Each row is a point on a tangle of strands that fork and nearly touch. The rows are in no order.
Points whose rows are less than 57.9 apart are linked; no others are. Some points are linked to none.
<323>: 2	-8	3	-4	4	-8	24	-1	10	16	-17	3	-2	-36	23	19	-19	0	0	-1	7	-2
<1102>: -8	27	33	-10	-5	-9	3	9	10	1	6	2	-1	1	14	-19	-4	-14	-4	-7	-6	-34
<567>: 27	3	-2	8	3	3	16	-5	7	-18	-7	5	16	1	-3	-4	-17	1	-7	9	-19	-11
<393>: 31	21	10	-11	-18	-13	-16	14	-12	-32	9	-29	-6	29	22	-13	13	-5	5	-6	-19	8
<616>: 5	-3	-4	-12	3	-13	-31	32	8	-23	36	-1	18	16	13	-3	11	4	3	-2	-3	3
<206>: -1	0	14	-9	2	7	-26	7	-23	31	5	8	-31	5	-20	10	14	-9	-6	-16	6	11
<823>: 4	26	-9	3	-22	7	12	17	16	-37	15	-12	34	-8	16	0	6	-11	6	6	15	-6
<1008>: 8	-8	-15	11	7	-16	13	-24	-12	11	-13	-5	-5	-33	21	4	-11	-4	-7	5	15	15
<933>: -26	-26	-21	-5	32	-8	2	-19	-4	15	21	-9	-8	12	-16	2	-3	1	0	24	16	0
<1132>: -16	5	-11	4	9	-12	4	-21	-27	-7	11	17	-10	24	3	-12	-21	-3	-14	11	5	-15
<219>: 5	10	0	8	5	-18	-17	23	1	2	11	7	34	9	-6	-33	22	-22	1	-15	0	-21
<109>: 9	3	5	5	10	2	-1	15	-9	14	-18	14	3	-3	15	21	5	-16	-20	-20	-10	-1
<906>: 3	-13	-29	10	-12	10	23	-13	-1	-19	-20	9	3	-9	11	-3	-13	19	0	-1	16	23
<915>: -7	3	3	3	-23	8	-18	3	0	-2	-2	-2	14	-8	14	36	11	5	12	-5	-14	18
<959>: -2	-12	9	16	16	29	16	-23	8	5	-20	-4	-25	-8	-37	0	-19	6	5	5	-16	5
<375>: -13	-13	17	-6	25	-2	1	19	-11	-2	-1	-10	-2	-9	-8	1	30	-6	9	10	0	-14
<277>: -11	-15	-22	-4	12	-4	7	-27	-6	14	6	-11	-22	-2	-19	-9	-23	-25	4	29	14	-2
<388>: 18	-20	-15	-8	4	-7	-9	-12	24	16	5	-22	6	-4	7	10	-17	15	-9	6	-14	27
<306>: -13	-13	-13	-11	1	-28	-18	-12	-26	2	25	4	-8	13	15	-6	-8	2	1	17	8	0
<760>: 47	2	-3	9	-16	-25	7	4	5	-2	-5	-14	14	-13	-10	3	28	-5	24	6	0	2
<748>: -16	24	23	6	11	15	5	-1	22	-5	22	13	6	-3	7	-5	-12	22	-34	-15	-4	-13
<200>: 44	9	-17	20	-25	-15	2	-5	3	5	-11	-9	16	-20	2	17	30	5	6	-8	10	26
<891>: 11	22	13	15	12	8	12	2	19	-7	5	-3	26	-22	6	-6	7	15	-26	-8	0	-6
<449>: -3	23	14	-2	-19	22	18	-8	-1	-17	-17	-11	1	6	-13	-20	-9	-5	6	4	-8	-17
<883>: -30	26	19	-1	2	5	-10	9	-18	14	4	14	-1	2	-13	-12	18	-15	-6	-16	15	-25
<1162>: -1	-14	-1	-3	-6	15	17	-7	10	-20	-4	18	-7	2	-7	4	-39	28	9	6	-9	3
<199>: -2	33	25	0	-3	-7	13	-9	12	-11	-11	-8	14	-9	-1	-16	-10	-13	11	13	-15	-35
<765>: 37	-8	-4	19	-18	-4	24	-15	5	-14	-36	0	-7	-14	-16	1	4	-12	38	20	-13	-5
<754>: -4	-5	8	-16	5	1	9	20	-1	-17	14	14	-13	-9	15	23	-19	-5	9	14	1	-16
<926>: -13	-12	-23	-2	4	8	4	14	-10	-11	-4	6	8	16	7	17	4	-22	-4	8	-1	-3
<355>: -1	-6	-6	-16	-6	-22	-16	11	-5	-11	28	-7	5	4	27	-10	2	10	-3	5	13	7
<1126>: 5	3	-19	17	8	-25	20	-9	11	1	-16	11	40	-27	9	-11	0	-5	4	11	13	-19
<329>: -13	8	-9	18	-16	-5	9	-6	21	-15	1	9	46	4	14	-16	-3	4	2	-3	-6	-18
<190>: 20	0	-30	-10	-3	5	-13	19	1	-21	6	-13	14	28	-8	-23	7	-5	-13	1	4	16
<16>: -4	-1	15	-16	0	-4	-9	18	10	-9	15	12	-9	38	18	-10	0	22	-18	-18	-14	-4
<293>: 0	-27	-14	-20	-4	4	-6	6	26	17	12	-1	8	8	-8	12	-21	10	4	7	0	11
<460>: 19	-14	-6	-11	-6	-8	25	5	0	-9	-24	-2	-5	1	-4	-25	-7	-14	19	16	5	-18
<887>: -27	14	-6	-13	0	4	-10	-15	10	23	27	-1	-3	24	4	26	-23	4	-20	-6	8	3
<681>: 23	-3	-30	20	0	-25	13	-18	-14	-1	-14	-2	23	-23	8	-1	4	-13	3	14	11	3
<1069>: -17	-4	-11	-3	6	-18	15	-2	11	14	-7	5	21	-1	10	-16	-12	-19	-4	8	10	-28
<988>: -22	-25	-15	7	0	14	-7	9	-11	-7	-11	4	10	17	-8	10	28	3	10	2	-8	10
<530>: -16	2	3	-9	-35	24	14	-8	7	-11	-15	-23	-7	0	-9	-14	-2	-4	29	11	5	-2
<886>: 21	-12	-5	-10	-9	-10	-5	-2	0	8	-16	-22	-12	20	23	2	3	-6	-10	-5	-20	19
<971>: -14	-26	-13	19	0	17	-6	-25	-6	-3	-5	-8	-49	3	-14	0	-1	-10	18	24	-3	17
<149>: -5	-14	-3	-12	7	7	1	-12	22	1	21	5	-2	14	-22	6	-41	21	3	16	-8	-1
<141>: 12	-2	-12	10	-22	4	1	-20	9	-2	2	-11	8	-41	-11	5	-9	6	24	13	15	20
<1016>: 6	-3	2	8	-1	-8	28	-18	-5	-5	-45	-3	-17	-18	-7	-16	7	-14	34	23	1	-14
<908>: 13	42	30	11	-1	-3	12	4	10	-14	-17	-3	23	-21	-18	-11	23	-5	17	5	-7	-30
<586>: 33	-10	-12	6	2	-26	-2	-11	13	18	-3	-15	26	-4	19	-4	6	16	-16	-8	-8	19
<951>: 10	23	4	7	2	-20	-10	31	-14	-28	22	6	17	-4	11	-28	29	-19	12	-11	16	-17
<492>: -4	-4	-1	-5	-8	3	16	-3	-6	-30	1	-4	-8	-19	18	12	-11	9	17	18	6	3
<708>: -26	-32	-9	3	22	-1	5	-29	13	30	4	-22	-9	4	-18	0	-11	13	4	9	0	13
<707>: 12	15	9	9	-7	24	14	-18	7	-3	-20	-18	-12	-28	-15	15	-15	-20	10	14	-11	2
<229>: -6	-1	-28	-11	-1	22	1	-6	11	-10	-3	6	-20	12	2	26	-29	9	-19	4	6	27
<621>: 9	14	-23	18	-7	7	-11	-16	-27	-21	-19	10	-2	9	10	7	6	9	-22	-6	-8	28
<91>: -17	30	28	3	0	-2	-19	9	-3	9	8	3	14	10	-8	-4	7	-25	-1	-13	-16	-31
<423>: 9	-2	27	-8	7	-15	11	22	13	4	-4	-13	-2	7	38	-4	16	-1	-10	-18	-15	-14
<950>: 18	-1	-23	-15	-3	24	-4	14	11	4	-9	6	-10	16	-10	7	-17	-8	-26	-8	6	23
<358>: -29	18	8	5	7	13	4	-24	3	5	14	-4	-4	-4	-7	21	-30	8	-9	2	-3	-1
<982>: -27	-12	13	-6	11	-12	-10	-3	-13	7	23	23	-5	19	-3	-5	5	31	1	-2	2	-13
<550>: 1	-5	21	0	-13	6	-1	-7	4	2	-7	20	-4	-11	-5	8	-19	30	15	-7	-15	-1
<804>: -2	-34	-4	24	11	1	-18	-24	-6	6	-2	0	-35	-18	-2	22	-1	6	18	18	-19	26
<752>: 38	3	-2	14	-19	11	32	-15	17	-8	-27	-17	-20	-33	-14	4	-5	-5	23	10	3	13
<506>: 3	-4	-21	-4	-2	8	-15	-13	-2	3	1	-17	3	23	-13	-17	3	5	-20	3	0	23
<740>: -16	-3	1	15	14	27	16	-4	-11	-13	-13	5	2	-13	-17	4	10	13	-7	4	4	6
<809>: 0	7	4	-6	15	-11	-33	14	-15	35	18	10	1	8	-9	12	8	-20	-16	-19	5	3
<131>: -10	-2	22	-8	13	-17	-13	17	-10	12	8	-1	-9	28	18	-5	15	-4	-11	-21	-14	-13
<942>: -19	-7	18	9	21	17	-7	-4	-20	1	0	4	-13	-19	-20	18	19	9	6	7	-6	4
<275>: 5	14	-7	-7	5	29	-8	16	9	2	8	11	-1	-3	-10	3	-4	17	-38	-18	20	22
<9>: 4	-7	10	5	-15	24	-10	16	-3	0	-18	-11	5	-6	-25	5	41	-11	26	-5	-6	8
<44>: 16	-5	-3	-9	-20	-4	1	5	-12	2	-11	-3	-10	5	8	-14	4	-7	5	-4	4	4
<1012>: -12	-6	3	14	27	9	31	-13	-9	-10	-31	5	-8	-19	-18	-8	0	-4	9	18	0	-16
<617>: 21	26	11	14	-8	-9	-4	16	13	-10	4	6	39	-10	-14	-15	24	-7	11	-7	0	-20
<591>: -6	12	15	-16	17	-1	10	14	1	11	15	14	-21	3	6	-7	-13	-9	-18	-6	14	-26
<995>: 25	-12	2	16	1	-1	-3	-2	-8	17	-25	14	2	-18	3	21	16	8	-6	-15	-13	18
<1081>: 1	1	4	-9	13	-15	7	26	-14	-14	-2	-12	6	-12	6	-6	24	-29	19	15	12	-21
<784>: -32	-5	-6	-18	-13	5	-10	-9	11	24	13	7	-15	35	1	15	-6	30	-4	-17	11	16
<1106>: 2	-5	17	-4	9	-16	20	4	25	13	-8	-3	11	-13	37	6	-9	2	-8	-6	-11	-20
<836>: -33	23	-12	-4	1	3	0	-18	-11	-6	26	14	-12	36	8	10	-20	-2	-22	0	12	-10
<902>: 21	19	-9	31	4	-4	14	2	1	-25	-4	10	29	-13	16	0	26	18	-21	-11	5	6
<455>: -4	3	9	-12	-5	14	-4	15	-17	15	-16	3	-29	8	12	20	14	-15	-11	-21	3	11
<107>: -16	10	20	10	-3	17	4	1	11	3	-5	17	12	-11	8	19	-4	29	-11	-21	-12	3
<631>: -7	12	-3	-10	5	10	-18	-17	3	9	28	-18	-2	26	-29	-15	-13	11	-20	8	0	7
<511>: -1	-4	-15	-10	-1	-12	2	21	2	-2	2	-8	23	6	11	-6	0	-40	7	9	5	-19
<151>: -8	21	5	-1	-2	21	-14	-23	-1	-1	16	-19	-14	6	-15	16	-18	-1	-15	9	-16	15
<446>: -42	-2	1	-15	-22	15	10	-16	7	9	4	-12	-13	4	-7	0	-15	9	21	4	17	0
<32>: 27	23	16	6	-8	-22	-2	18	-16	-26	2	-6	4	10	20	-17	21	-11	7	-12	-10	-12
<394>: 36	-2	11	-9	18	-13	-16	38	15	-6	31	13	10	-2	-6	-23	0	2	-11	-12	3	-8
<489>: -21	-4	3	-2	1	-2	5	6	-1	38	-11	24	3	-1	12	10	1	-3	-15	-26	12	-7
<176>: 1	10	16	-11	7	-6	-26	39	-4	-21	33	5	2	25	2	7	-3	-20	8	-7	-17	-17
<966>: -36	-19	-15	7	-10	3	6	-38	9	20	-7	-23	-18	-2	-5	-5	-18	1	18	6	11	18
<317>: 2	-10	6	-29	5	-5	-17	19	-7	-14	11	-7	-32	29	12	-7	10	26	-8	-5	-1	15
<79>: 3	-24	-4	25	2	-6	-11	-23	-13	23	-25	7	-10	-27	-5	12	18	-2	14	2	-10	18
<252>: -10	0	18	-8	24	6	15	13	-1	17	-5	25	-12	-27	-11	6	-7	0	-5	1	17	-21
<362>: -24	-15	11	-5	10	4	-2	-4	-2	3	16	5	-3	-9	-11	-8	4	44	4	0	14	7
<351>: -33	14	11	5	-4	-1	-15	-17	-25	15	9	24	0	16	-19	-6	5	8	-1	-9	4	-16
<1140>: -10	10	14	-15	14	-3	-17	29	-5	-12	38	24	-11	10	10	26	-13	-9	-4	-1	1	-17
<947>: 17	3	4	-6	-18	-23	-21	-8	6	23	3	-18	16	18	17	-15	3	5	-10	-14	-16	10
<230>: 2	-12	-26	1	-2	11	-14	-19	-8	3	5	-22	-35	15	-15	-4	-6	-33	-2	27	0	16
<745>: 9	-13	-7	5	-1	18	6	22	7	-13	-16	-12	24	11	-10	2	32	-1	6	-3	-8	7
<189>: 25	-22	7	4	-7	-6	-8	7	4	11	-15	-10	3	-15	-17	3	32	-8	33	7	-9	4
<607>: 23	4	21	-14	14	-10	-25	27	-1	24	22	6	-4	-10	-11	-3	0	-7	-10	-15	1	-5
<837>: -5	-18	-28	-3	-10	9	14	-9	10	18	-17	8	-7	-5	12	11	-27	9	-12	-10	14	26
<725>: 21	0	12	-18	-14	-4	-22	14	-14	-31	11	-15	-17	20	2	-14	17	18	13	3	-11	15
<1029>: -21	-6	-4	15	1	-7	14	-13	-11	14	-18	30	9	-16	14	-2	-8	20	-8	-18	13	-3
<848>: -15	-11	-8	11	-19	7	20	-14	-13	-3	-28	26	-11	-19	7	5	-15	13	18	-7	10	7
<851>: 5	5	-12	-6	18	1	-19	26	1	1	24	-12	21	23	-17	-31	13	-18	-19	-8	9	-2

Follow the links from the first point to the second, and from the first to the third. Name the last point that the two ways share.
<32>, <306>, <804> => <219>
<784>, <591>, <9> => <219>
<200>, <951>, <586> => <511>
<752>, <966>, <902> => <1016>
<423>, <848>, <591> => <199>

A fork is a point with three links, a tip a point with one. Leave the first point through the second and follow the links. Name the first fork or tip that comes.
<681>, <1008> => <219>
<971>, <230> => <199>
<460>, <44> => <902>
<748>, <107> => <1016>
<887>, <836> => <492>
<32>, <393> => <511>
<492>, <754> => <887>
<530>, <446> => <109>
